Points, in no order, along strands that fork and pass close to each other.
Points whose rows are less than 91 apart are linked; no others are. Some points are linked to none.
sepa: [-42  25   7 -17  -4 -21 -18  38  -6 -18  49   9  -9 -33 -42  19  11  15
 -56  25  78   2   1 -10 -40  13]
gufur: [-10 -10 -50   4 -16  18 -39  -8 -13  18  -5 -34  22  -4  30 -18 -16   1
  55 -37 -36 -11 -56 -31  30  19]
fiz: [ 39 -28  -8 -14  18  -1  29 -12  -3  26 -10  29   0  13 -20  18 -15  -8
  30 -28 -20 -21 -17 -19  -6 -16]
Sutu: [ 27  29   7  18 -23 -22  -2  18 -10 -17  36  -1 -20  -6 -14  29  40  14
 -36  29  56  24  21  -8   4  22]
Fige: [-29   1  22  -2  26  -3 -29  -9   5  -9 -13 -15 -17  23 -32 -16 -14 -30
   4  -1  15  20 -21 -34   6 -22]
Veno: [ -3   8  15 -21 -24  11  10 -24  11 -13 -32 -22  27  20  22  40 -30 -21
  17 -41 -18 -14   2  44  -6  15]
zamuf: [  2  -7   9   6  -1   7  32 -26  -5 -11 -24  19   7   2   1 -12 -21  25
  46 -71   6 -47 -18  -2 -39  10]
zimup: [-12  -8  -8 -15  -4  11 -30   1 -14  22 -28 -28  -5  26  23  24 -27 -18
  15  -2 -80  -2 -18  24  25  19]
mosi: [-47  25 -10  -4   0 -12   4   8 -17 -22  26  22 -17 -38 -40 -15   0  18
 -36  41  61  20  11 -20 -48  17]
Gatu: [-30   4  44  35  19 -12  26 -30  13 -15 -28 -11 -40  24 -12 -35 -11 -17
 -24  -8 -27 -22   0 -26   0  -6]
Vivit: [  3 -28  28   8  29 -22  22  -6   4 -19 -21   1 -24  18  -6 -20   4 -27
  -9 -14 -32 -29 -16  -7  -5 -24]
dulan: [-36  24   8  -4  15 -12 -54  -5   1 -21 -16  -5  -5  26 -32  -9   4 -14
   2  15  19  22  21 -31  19  -1]
ter: [  1 -18  -5  -6  13   1 -13  -6   7  -4  -2 -15   1  10   6 -10 -11 -30
  25 -13  -1  19 -27 -31  15 -22]
fetef: [-40  23 -45   9 -12  13  16  15 -33   1  28   9  28 -24  -6  -6   3  28
  62 -27  33  15  -5   5  -9  21]
Potu: [-35  17 -15  -1  -3  17  -4  25  -1  -1   1  31  20   6 -12 -14 -11  30
  58 -29  45   8  15   9 -21  16]
Biniv: [-24 -13  14  16 -10 -10   3 -25   5 -10 -16 -49  -1 -17  -2 -15 -10 -27
   8 -36 -19 -24 -49  -1  -8  -4]
zulo: [ 12 -15 -23 -21  11  12  19  -9  13  -6  16   9   7  -6  12 -15 -18 -13
  25   1  23  14  -2 -14  -9 -21]
gopiv: [  5 -34  14  35 -15  -6 -38 -13  -2  29 -10 -38   0  -5 -17 -35  11 -17
 -10 -17 -23 -10 -32 -50  14  -6]
Vogo: [-12   8 -12  22   8   1   9   0  10  15  19 -33   5  -6  22 -10  12 -15
  10   7 -32  -5   9  24  11  -9]
medam: [ -8   0 -16 -15   5 -11  -1  23 -17 -25  39  -5   2  -6 -13  12  27  -9
  -3   7  45  35 -27 -24   1  -8]
Dab: [ 30 -25   4   6  36  -4  26   7  -5  -7  -8  30 -18  22   5 -22   7 -25
 -11  14 -13 -10   3  -9  10 -35]
Sapuz: [ 22  -6 -26 -44  -4 -11  -5  38   7 -36  40   7  14 -19 -22  15   3  21
 -23  16  52 -15   1  30 -11  -6]
nubuf: [ -9   8 -12  31  -3   9 -26  18  -7  26  22 -24  -5  27  33   1  29 -22
   3   9 -34  21 -14 -24  59  20]
rade: [ 37   9 -12 -11  -7 -20  -1  18 -22 -12  16   1  -9  22 -17  55  27   0
   8  22   5  16  -1 -14  31  26]
sopes: [  2  11 -23 -23 -10  22 -16  31   2 -13   8  28  33  19  -3  16   7  38
  40 -36  40  -6  44  17   7  13]
mip: [  3   1  14 -20  -1 -11 -42  24  25 -37  10   3   5 -12 -31  -7   5  14
 -36  23  36  -3  16  28  -7  -9]
vuv: [-12 -14  -6  24  12  15  59 -28  16   1  -9 -20 -14   3  46 -19  -9  16
   3 -23 -55 -40 -24  15  10   1]
soduv: [ -5  -1 -36   0 -11 -17  43  12 -28  21  44  14  -6 -35  33  -7  45  -2
 -12  -4  27   1 -19 -11 -34  11]
Rov: [ -3 -28  21  28  -4  13  33 -43  -1  -4 -32 -28   4   9  31  -5 -14   7
  20 -53 -51 -39 -34   6  17  24]
Voma: [ 17 -12   2 -36   3   2 -29  16   1 -18 -13  13  22  30  22  21  11   5
   7 -26 -10  -4  23  34  17 -16]
Tidur: [ 12   9  34  -4   9  -5  43 -19  26  -6 -22  14 -31  -2   4 -16 -25 -27
 -24  18   9 -26  -6  17 -41 -11]
dofof: [  8   3  15   2   9  17 -52   4   9  12 -23  -7   4  25   0  13  -6   5
 -27  46 -23  52  27  -7  42  15]
lal: [-16 -11 -24 -30   8 -15  31  11 -15  15  18   5  -4 -44  30 -18  11  -3
  -4  -9  16 -20 -33  -5 -56  -4]
tud: [ 26 -30 -13 -21  17  21  29  -2  15 -10 -10  -4  -1   4   7   6 -24  18
   6  30 -50  26   3  15  23   0]
kigim: [ 43 -13  37 -36 -12  26  15 -15  10 -13 -39   8   9   9  22  43 -45   4
  -9  -1 -27  16  23  40 -14  -9]
motu: [ 70 -12 -21 -25  -9  13   8  14   5 -17  10  46  23  -5 -12  27  -7  51
   2  22  18  12  16  18  19  15]
zinuk: [ 19  27  14  25  -9  -4 -16   5   0  -7  16  21  -3  -3 -13  -5  23  22
 -37  44  42  33  51  -7   5   5]
nos: [-12   9   8 -32   0 -20 -22  19  12  -8   8 -19   8  -2 -36  25  -8 -23
  10 -22   8 -31   1  23 -11 -20]
pevaf: [ 36   7 -32 -26  -8  28 -41   3 -15  34  -8  18  27  22  14  46 -19  10
  38  14 -30  28   0  -7  25  22]
Kemi: [ 24 -16  29 -15   7  -4 -20  16   2  -3 -27  15  -2  30  13  25  10 -14
 -24   9 -41  11  37  22  12 -15]
kema: [ 38  -6  -7 -37  -2  11 -14  21  10 -19   4  35  27  13  23  -4  14  29
   8 -22  29  -9  47  32   0  -5]
mef: [ 56 -27  15  -7  31  19  21  20  -2 -30 -19  45 -13  27  16 -14 -12  -7
 -24  31  -6  -2  32  13   3 -27]
sadub: [-58  31   8  34   1 -11   0 -24  -3  16   2 -18 -16 -12 -23 -30   8   4
  -6  -6  -7   5  23 -21   2 -10]
Nuvir: [-63  44  -6  28  -1  -8 -47 -12 -17  17   1 -14  -7   3 -37 -13   4  -7
   8  -1   9   8   9 -51  14   3]
tokag: [  0   7   3 -10   1  13 -65   8  12  24 -19 -23   8  23  17  16 -20 -29
  -1  18 -22  34   7   6  26  -4]
midoz: [-11  18   6  34  16   9  10  -8  12  -3  11  -2 -22  -5  -4 -35   8  23
 -25  58  14  37  36 -17  21   1]
gol: [ -2 -10 -15 -39   4  -8   5  44 -12 -29  54  12 -13 -30 -20   3  16   9
 -52  31  76  -3  -9  -1 -39   8]
Zoz: [-15   9  -9  -2  10  -1  16  10   5 -10  36   1 -17 -37   2 -23  11  -5
 -35  63  45  35 -10 -13 -39   9]
Fipin: [ 33   5 -34 -31  -9   2  26   6  10  -5  17  30  17  -9 -19  18 -14  35
  28   9  17  -5  15  24 -14  10]
Mizo: [ 31 -17  -7 -21  15 -24  37  10   3  13  17  34 -15  -7 -29  12 -16  -5
  -1  -9   5 -46  -9  -1 -28 -24]
gel: [ 14  14  42 -13 -15  -7  10 -19  18 -11 -36 -15   9   9   2  37 -32 -15
 -17   7 -19 -12  18  63 -22   3]
nini: [ 20 -15  43  17  13  25  12 -12  31 -17 -24   5  -6   4  28 -19 -13  19
 -56  47 -33  21  38  29  15 -15]
gug: [-12   8  14   5   0 -18  57 -44  24  -9 -14 -21 -23 -26   7 -20 -28 -23
 -14   0   1 -29 -37  12 -38  -3]
pova: [ 17  14 -37 -39 -14  -5   8  20  -7  -5  50  10  18 -22 -12  43   3  29
  15  -3  53  -9   4  19 -16  10]
Vafo: [ 11  -2 -19 -15   0   4  28  -7  17   3  33   1  -1 -40  12 -14  -2 -12
  -2  46  29  26  -2   2 -29 -11]
pim: [ 34  -5  22  22 -11   8 -30   6   1 -20   2  -2   9   4   0  23  12  24
 -43  57 -20  57  10   5  64  28]
foleg: [  8  -3  23 -26  11 -18   1  15  23  -4   3  15 -17  19 -39  23  -7 -15
 -11   3   5 -33  16  18 -15 -26]
vub: [  0   9  -8  14  -4  -2   1   3   0   6   4 -25  -4   2  -2   4  12   6
 -14  37 -53  10  29  46  24   7]
Vosuz: [-36  12  47  42   7   5  22 -24  17   9 -24 -38 -24  12  19 -19  -2 -12
 -22 -10 -37 -26  -1  11   5   2]
minas: [-13  38  -4   7 -31 -24 -23  35 -17 -15  53  -5  -1 -25 -27  42  34  -1
 -40  25  70  26  13  10  -9   7]
nes: [ 68 -20   2   5  -6  -3  -2   5   8 -27   8  23  17 -18  -7  18  13  34
 -32  50   2  38  13  20  40  12]
Zuzul: [ 19  17 -22  32 -20  -2 -17  10 -12  34  27 -18  10   4  28  25  38 -33
  12  -8   5  22   1 -20  43   9]
pudur: [-11 -13 -22  18  -6  24 -44 -14 -27  37 -30  -8  21  16  27  -8 -21   8
  48 -50 -42 -19 -29 -13  20  27]
Lifas: [-22  23  35  -5  -3 -11 -31  -6  29 -38 -19  -7   5  -6 -14 -20 -12   1
 -25  20  43   5  30  25 -21 -13]
tifat: [-15  -1  15   4  12 -14 -36   2  -9  26 -18   7 -18  43 -12  10  20 -29
 -13   9 -35   2  -5 -33  29  -1]
posu: [ 26 -30 -12   1   4   8   6 -14 -13  33 -19  27  -3  26   7   5  -6  10
  27 -23 -49 -13 -26 -33  27   9]
Kobor: [ 31  10 -24   8  -9  -6   8  24 -29  18  28  17  14  16   7  32  36  -5
  29 -21  20   9   5 -27  19  13]
semo: [  2 -12 -29  11 -20 -11  -5   9 -29  29   6   1  27 -23  -4   2  18  -3
  37 -55 -13 -20 -26 -24   0  -8]
ven: [ 16 -27  -3   7 -17 -18 -34   3 -24  32   2  -7   9   2 -17  -6  24 -22
  14 -20 -22 -25 -48 -40  15  -6]
nozu: [-33  -2  12  45  11  16   1  -7  21  30  13 -49  -6  -5  15 -19   9 -10
  -3 -19 -50 -22 -10   8  28 -10]
kal: [  6 -24   6  16 -25   5   8 -35 -23   0 -37 -23  16   8   8  -9 -13  14
  46 -85 -21 -41 -32  -7  -6  18]
Daf: [ 17   0 -31  -1 -15 -19   0  16  -5 -12  12 -15   9   5  -6  22  25   4
   3  35 -24  30   0  11  35  21]
moga: [-10 -11 -12  -7 -11  -3  15   1 -13   2   3  18  19 -16   5 -20  11  14
  39 -75  21 -27 -12 -15 -14  -9]
vakos: [-43  39   7   3  -8 -18 -11   5  -2  18   9   2  -8 -24 -42   6  13 -12
 -21  10  34 -20  17   4 -35 -25]
Renas: [-23  13   7 -14  -6 -24  -4 -10  12 -18 -15 -34   6  -2   1   9 -11 -30
  20 -29  -4 -22 -15  38 -12  -8]
kol: [-68  39   4  25 -12  -7   1 -17  -4  13   4 -11 -22 -32 -13 -33  13   0
 -24   9  28  -3  18  -2 -49  -7]
lep: [ 50 -17  26  12  15  11   1  11   2 -12 -18  44  -3   1  16 -16   1  18
 -55  52  -7  11  33  29   4 -18]
Nilin: [ 15  -1   0  -5  14  -1  45 -24  13  -9 -21   3   3  10  46 -17  -5   5
  12 -17 -17 -23   1  27 -16 -11]
liral: [ -6  13  35  12   4  -5  -8  -9  30 -24 -26 -21  -5   0  14 -33  -4  10
 -31  29  -6  11  35  35  -1  -8]
taku: [-10  13  52  15  20  -9  33 -23  12 -26 -39  14 -37  23 -19 -13 -27 -14
 -28  23  -8 -31  25   7 -23  -7]
fes: [ -8 -15   9  17  -9  -8   0   0 -13  29  28  -7  12 -45 -12 -11  20 -17
  -8 -19  26   0 -30 -44 -19 -22]
gepi: [ 28 -17 -10 -48   5  34 -11   7  -7  12 -19  41  16  42  11  38 -37  20
  33   0 -26   7  17  -6  11   8]
das: [-14  10   9  38  30  21  11 -19  15  13   6   4 -29  15 -22 -25  -7  -2
  -6  43   0  32   5 -62  29 -10]
Kesak: [ -1 -14 -25  15   0  17 -15  -7 -16  30 -15  28   8  22   7 -19   2  33
  53 -47  -9  -8 -22 -38  22  25]
Vetev: [-32 -25  23  42  -2  -2  -9 -32   5   8 -11 -44 -11 -20 -28 -41  -6 -13
  -4 -24  -7  -6 -47 -36  -5 -11]
kufe: [-20 -14 -12 -15   3   3  51 -21   7 -14   5  -9 -10 -38  24 -16 -10 -13
   8 -26  24 -16 -41   4 -54  -4]
seka: [-17  11 -24   0   2  29  -4   0   0  21 -21  19  19  26  10  -8 -21  21
  62 -36   1  21  10  -6  10  20]
gekon: [ 28 -26  15 -36  -2  22 -18  12 -17  17 -36  19  -7  39  24  43 -22  -5
  -5  15 -59  22   9   0  16   0]
zabaz: [-22  25 -56   1 -18   7  12  17 -26   5  37 -16  33 -44  19   4   9   2
  32 -16  12  13  -2  20   4  12]
tele: [-56  15   1  12  -6 -22  24 -14   7  25  -2 -17 -37 -47  20 -41  22 -15
 -30   2  11 -24 -10  12 -62   2]

Follow the links from the first point to the second, and from the first to the third. Name the last point that the two ways share.
gol / soduv / Zuzul: Gatu
Veno / gepi / gufur: Kesak
Tidur / motu / mosi: Sapuz
Zuzul / gug / midoz: Gatu
dulan / Dab / dofof: Sapuz
fetef / Nilin / gel: Renas

A fork is a point with three links, a tip a point with one. Leave the first point through the second and follow the links. Name the first fork or tip that comes.
Nilin / vuv: Renas
mosi / Zoz: kol
mip / Lifas: Gatu
Biniv / Vetev: Nilin

Name the points in between on the shortest way along the links from the first point to the second, in order.
soduv / kol: lal > kufe > gug > Tidur > taku > Gatu > Vivit > Dab > mef > lep > nini > liral > Lifas > mip > Sapuz > gol > sepa > mosi > Zoz > Vafo > zulo > ter > Fige > dulan > Nuvir > sadub
gekon / Renas: Kemi > Voma > kema > sopes > Potu > seka > Kesak > posu > fiz > Mizo > foleg > nos
Renas / Rov: Biniv > Vetev > gopiv > ven > semo > moga > zamuf > kal
minas / pim: sepa > gol > Sapuz > pova > Fipin > motu > nes
